The views of a scene show one set of named points, each view turned or mirrored, and shifted as a whole, with a little noise and some points left out.
In the rows, 128 means zero.

Scene 1
View 1
(76): [106 105  95 131  56 161 138 115 118 122 121 137 149 121  81 143 111 140
 108 116]
(186): [109  92 100 127  55 173 134 100 116 148  93 140 153 121  92 152 131 180
 123 129]
(33): [120  88 110 159  41 153 103 107 146 114 104 151 152 105  78 133 104 120
  91 107]
(127): [130  77 118 175  26 149  81 104 155 114  88 161 158  96  79 133 106 112
  81 104]
(61): [124  90  91 130  16 161 120 129  87 152  78 156 176 112 102 172 146 147
 106 135]
(94): [104 114  87 127  51 155 144 128 112 111 136 135 149 122  77 142 105 116
 101 112]
(40): [ 99 103 108 143  80 163 133  94 157 105 135 130 129 120  67 119  88 141
 108 102]
(5): [101 112  92 126  64 161 147 116 120 116 134 130 142 125  77 138 104 136
 111 114]
(142): [117  91 108 154  44 155 110 108 141 115 108 148 151 108  78 134 105 123
  94 108]
(129): [109  99 105 147  57 157 122 107 143 108 122 140 143 114  74 130  97 125
  98 106]
(90): [116  88 114 159  52 156 105  98 155 113 107 147 145 107  75 128  99 130
  96 104]
(11): [134  75 108 158  12 155  90 114 122 141  67 165 173 100  96 156 134 134
  93 122]
View 2
(186): [116  77 127 122  89 138 152 119 100 111 100 127  88  90 152 174 175 140
 101 165]
(33): [141 139 139 110 121 135 159 143 104 111 124 128  83 100 126 177 114 154
  94 160]
(5): [125  92 145 134 127 146 158 106  87  91 117 129  76  92 114 200 147 139
  93 131]
(142): [138 132 139 113 120 136 160 137 102 108 123 129  82  98 124 180 120 152
  95 157]
(76): [125  94 141 129 117 139 161 117  90  97 115 130  83  91 122 191 147 142
  92 142]
(129): [136 125 145 122 134 150 154 121  98 100 124 126  72  98 116 191 125 145
  98 142]
(11): [134 118 124 102  81  98 177 172 101 122 113 136 110  92 146 156 128 162
  82 188]
(90): [141 141 138 110 125 149 150 134 109 112 123 124  75 102 129 178 119 151
 102 160]
(127): [148 160 135  99 116 126 163 162 111 120 127 129  88 102 131 165  99 163
  93 176]
(61): [120  73 125 119  73  92 184 153  85 108 104 140 115  84 142 169 156 153
  75 171]
(40): [135 125 146 124 142 174 138 101 106 101 122 119  58 102 120 194 135 139
 111 139]
View 3
(186): [150 111 148 157 135 110 106 125 166 168 136 145 132 117 171 152 166  94
 119 134]
(142): [128 131 172 136 108  83 109 113 125 177 135 166 138 113 134 144 135  83
 158 137]
(90): [132 134 173 126 110  73 107 110 116 168 141 165 136 108 137 147 130  76
 164 128]
(76): [127 117 155 145 118 117  94 124 140 192 140 145 147 117 145 134 147  79
 138 131]
(61): [135 111 163 183 113 111 122 121 177 187 110 170 133 130 143 149 172 122
 121 173]
(94): [113 119 159 143 108 126  88 125 130 210 138 146 155 119 129 122 139  76
 146 134]
(11): [138 128 180 166 106  71 134 108 154 166 111 188 126 122 135 161 156 119
 145 170]
(40): [132 127 156 113 122  98  86 120 112 175 159 138 146 105 151 136 127  54
 157 101]
View 4
(94): [124 104 140 113 103 149 114 125 109 157 208 150  66 134  84 116 128 138
  58  98]
(33): [136 136 122 101  99 160 106 115 120 145 197 121  64 126 122 127 147 142
  48  50]
(127): [140 150 121  96  99 167 100 106 131 134 201 110  54 114 141 136 156 143
  39  29]
(90): [139 140 116 100  97 157 107 121 117 154 189 120  75 135 121 119 152 141
  51  48]
(40): [139 127 117 102  96 146 114 139 108 183 181 135 100 158 101  96 152 136
  62  66]
(5): [126 109 126 112 100 145 114 132  97 162 191 146  78 145  85 112 128 139
  64  97]
(142): [134 133 123 103  98 158 107 117 117 147 195 125  66 128 117 125 145 141
  50  57]
(129): [134 125 127 103 100 153 112 127 116 165 196 135  79 141 104 110 146 137
  55  67]
(76): [125 115 121 113  99 147 111 127  95 149 188 139  70 138  92 122 125 143
  63  92]
(11): [126 142 108 108  97 162  98  99 103 100 189 108  32 102 133 163 128 154
  47  55]
(186): [121 126  89 117  91 141 108 127  65 126 157 122  67 137 100 140 113 153
  73  93]
(61): [112 119 108 121  97 151 103 107  77  93 183 125  29 106 103 166 101 156
  62  99]
View 5
(186): [ 99 112 168  87 105 128 132 128  73 129 145 121 145 154 157 110 105 115
 114  98]
(40): [121  94 166  74 143 123 143 140  81 167 154 110 139 120 112 132 157 165
 129 101]
(33): [122 117 158  75 142 118 118 147  86 145 183  89 158 130 118  98 110 164
 123 116]
(76): [108 106 174  74 119 135 137 144  80 148 143 128 147 134 130 118 120 148
 127 125]
(129): [120 105 166  71 139 126 132 148  83 157 162 108 149 123 113 116 131 168
 128 120]
(90): [124 111 157  77 145 115 123 143  84 150 180  89 152 127 117 106 123 163
 121 103]
(61): [ 95 132 169  82  96 137 113 143  79 112 156 121 163 160 159  81  59 119
 115 135]
(142): [120 115 161  75 138 121 120 148  85 146 176  96 157 129 119 101 112 162
 123 117]
(11): [111 136 154  85 121 117 102 143  83 117 191  86 168 151 145  72  66 136
 111 114]
(127): [128 125 149  78 150 108 105 149  88 139 205  69 166 130 116  81  97 168
 118 110]
(94): [111 107 178  66 122 142 135 157  84 153 142 133 152 126 118 116 115 164
 134 151]
(5): [109 102 177  70 121 139 141 148  81 154 138 133 145 129 123 124 128 154
 131 132]

Which points are out of place in each view (at most two, in the order of its rows)? Write none if all are in place.
view 1 -> (129)
view 2 -> (11)
view 3 -> (90)
view 4 -> (61)
view 5 -> (186), (76)

Scene 2
View 1
(105): [121 157 177 119  67  73 123 138  99  85 119 111  56 203 114  93 191  97
 130  72]
(128): [151 138 129 137 109 107 149 131 123  97 131 129  89 163 137  84 144 115
 154 109]
(133): [154 144 133 168 142  92 161 124 119  85 122 135 116 135 115  67 188 187
 146 112]
(184): [151 132 141 150 115 119 125 110 132  89 137 125  96 155 160  58 125 130
 151 102]
(135): [157 133 116 143 122 115 159 130 128 101 134 134 100 152 142  80 134 120
 159 119]
(122): [136 134 140  99  60 126 116 131 126 106 142 115  49 207 172  93  87  22
 157  92]
(81): [134 144 155 123  80  97 125 130 113  92 129 117  67 188 139  86 150  88
 143  87]
(49): [161 129 110 141 121 127 156 128 134 105 138 134  99 151 154  80 112 107
 164 123]
(18): [143 145 111 106  84  98 174 163 113 115 127 128  67 188 123 123 145  54
 162 115]
(103): [124 155 195 149  90  70 107 113 104  69 118 112  76 181 119  61 205 155
 120  65]
(144): [121 164 193 148  87  53 121 126  93  69 110 112  75 182  94  74 238 166
 117  65]
(22): [148 147 151 167 132  84 147 120 115  80 121 128 108 143 114  63 196 188
 138 100]
(24): [155 128 115 131 109 132 143 125 136 106 142 129  88 163 167  79  97  86
 163 116]
View 2
(128): [138 176 141 144 165 126 101 112 144 132 106 138 113 124  82 163 155  95
 162 117]
(24): [154 195 171 132 133 131 107 128 145 152 112 132 128 160  87 175 160 111
 162 109]
(144): [126 117  82 181 249 100  76  79 173 117 100 170  52  71  64 130 151  90
 178 146]
(105): [126 163 100 156 244 113  70  99 173 153 117 177  76 116  65 154 186 119
 186 122]
(49): [147 189 164 137 132 131 111 123 135 133 106 123 130 143  90 170 149  94
 155 112]
(103): [145 117 103 180 223  97  81  89 181 134 103 170  54  97  69 134 146 104
 178 149]
(81): [139 175 130 146 199 120  83 112 166 158 116 161  94 138  73 163 177 120
 178 117]
(22): [137 128 118 173 176 110 106  91 145  93  89 131  87  77  81 136 117  63
 154 144]
(122): [153 213 163 125 179 127  79 135 169 199 130 166 115 192  75 187 208 155
 186  98]
(18): [109 228 128 120 203 145  86 118 129 144 121 147 134 132  75 181 202 106
 172  88]
(135): [142 177 150 144 149 127 108 113 138 125 103 127 119 125  86 163 145  87
 157 119]
(184): [163 154 158 155 139 113 106 115 159 141 102 135 100 140  86 156 137 103
 162 132]
View 3
(22): [ 80 155  96 142  95 123 124 152 166 165 114  96 116 110 153 126 138 139
 165 157]
(133): [ 88 148  99 142  84 119 123 166 167 164 119  98 102 102 164 123 152 140
 158 152]
(135): [130 114 123 111  92 121 109 171 122 138 106 133 113 114 148 131 169 145
 142 132]
(24): [155  93 146  90 103 125 103 171  90 118 103 149 121 130 145 137 180 154
 128 115]
(144): [ 55 171  70 131 125 135 117 118 154 167  75 116 166 118  98 139 102 117
 197 185]
(184): [126 120 141 105 117 128 112 150 117 131 119 115 123 139 150 134 153 160
 139 126]
(103): [ 70 160  94 120 138 136 118 114 141 152  89 110 164 138 107 141 105 133
 184 168]
(105): [ 95 135  89 100 128 136  99 128 108 141  55 156 176 123  80 149 125 119
 183 167]
(18): [143  93  99  90  83 126  87 182  84 131  51 194 139  91 103 143 183 116
 155 143]
(81): [121 117 115  92 123 133 101 142  98 129  75 153 155 130 104 144 145 135
 160 145]
View 4
(133): [101 116 144 115 156 107 137 119 126 120 103 160 116 134  88 161 116 108
 126 170]
(122): [221 130  67  50 114 111 142 129 165 172 142  90 142 177 190  89 153 155
 177  96]
(144): [165  97 109 142 206 131 129 108 123  70 125 121 115 169 110 159 119 139
  52 132]
(18): [201 151 107 118 151 114 154 119 188 183 147 100 123 165 125 119 136 143
 186 110]
(184): [137 116 109  60 120 103 135 129 129 140 110 139 132 150 144 124 134 123
 151 149]
(22): [111 110 135 116 165 111 134 118 120 105 105 154 117 141  96 162 116 113
 106 165]
(105): [205 114  89 121 182 129 137 114 148 109 142  97 125 179 141 133 133 151
  96 107]
(24): [154 133 105  53 104  99 142 132 151 174 119 129 135 151 152 110 141 129
 190 136]
(103): [161  93  99 110 181 125 126 116 114  76 118 121 125 167 132 148 124 138
  63 135]
(135): [138 128 121  83 129 104 142 127 145 156 115 140 127 145 124 132 130 121
 164 149]
(49): [139 134 119  68 113  98 143 130 150 172 114 139 130 144 132 122 135 121
 187 147]
(128): [151 126 115  89 137 108 142 125 147 149 121 131 126 151 127 131 131 127
 155 140]
(81): [193 117  87  83 148 118 137 122 147 133 134 105 131 171 156 118 139 147
 132 114]
View 5
(103): [149  82 125 118 140 114 106 118  99 149 144 208 153 136 144 123 141 109
 152 115]
(105): [163 108 116 127 111 136 144  92 128 155 127 186 173 133 137 115 121 101
 157  84]
(81): [162 120 101 134  85 143 138 119 156 156 128 158 139 126 142 116 127 122
 150 100]
(135): [150 124 101 152  72 140 106 164 148 136 126 128 106  96 139 118 134 123
 173 147]
(122): [177 141  75 136  44 166 170 113 219 177 124 126 123 138 150 116 121 145
 123  72]
(128): [152 122 102 148  75 140 115 151 148 139 125 136 119 102 138 117 130 119
 171 135]
(49): [151 133  92 155  55 146 111 171 169 137 124 110  95  93 140 118 134 132
 168 147]
(184): [149 110  96 138  83 134  99 168 155 148 141 143  93 116 148 126 146 141
 147 142]
(144): [147  84 137 121 149 110 106 106  74 137 136 216 174 127 135 118 134  88
 173 116]
(22): [137  95 126 141 121 112  74 163  88 120 136 170 124  96 135 123 144 104
 187 167]
(133): [135 103 124 149 108 115  73 174  92 115 131 155 116  85 133 119 142 104
 195 176]
(18): [165 155 101 163  46 162 160 113 167 137 100 116 156  91 125 103 102  95
 192  99]
View 6
(22): [137 135 110  78 107 129 146 118 184 109 138 158 134 165 167 171 112 108
 123 146]
(122): [133 169 229 153 106 216 150 116 104  63 103 232  69 191 163  96 208 161
 117  81]
(49): [110 149 198 126 115 157 165 162 130  72 107 183 114 182 153 101 132 121
 111 127]
(105): [165 137 145 103 103 207 117  78 156 115 143 212  94 164 175 153 187 160
 142  99]
(18): [137 111 207 123 117 221 124 151 121 105 130 209 105 164 154  83 159 161
 144 108]
(24): [112 161 212 137 111 166 167 153 120  62 103 195 103 187 155  98 151 127
 107 115]
(133): [127 134 122  82 110 124 153 136 179 104 135 155 139 165 164 158 102 103
 119 151]
(135): [119 144 177 115 112 154 157 149 142  82 117 179 118 176 158 118 131 121
 116 129]
(184): [120 170 171 120 106 140 170 127 144  68 110 182 106 186 164 139 146 114
 102 122]
(144): [169 132  92  71  99 172 115  66 191 130 155 186 113 157 181 192 159 139
 142 121]
(81): [144 151 173 119 104 192 139 104 141  89 124 205  94 177 169 132 177 148
 126 101]
(103): [160 155 107  87  97 162 134  66 181 109 141 188 104 170 182 189 168 133
 127 116]
(128): [127 143 175 114 111 166 151 138 144  88 120 186 113 174 160 121 142 128
 119 122]

Which points are out of place in each view (at most two, in the order of its rows)? Write none if all are in place.
view 1 -> (135)
view 2 -> none
view 3 -> none
view 4 -> (184), (81)
view 5 -> (18)
view 6 -> (22), (133)
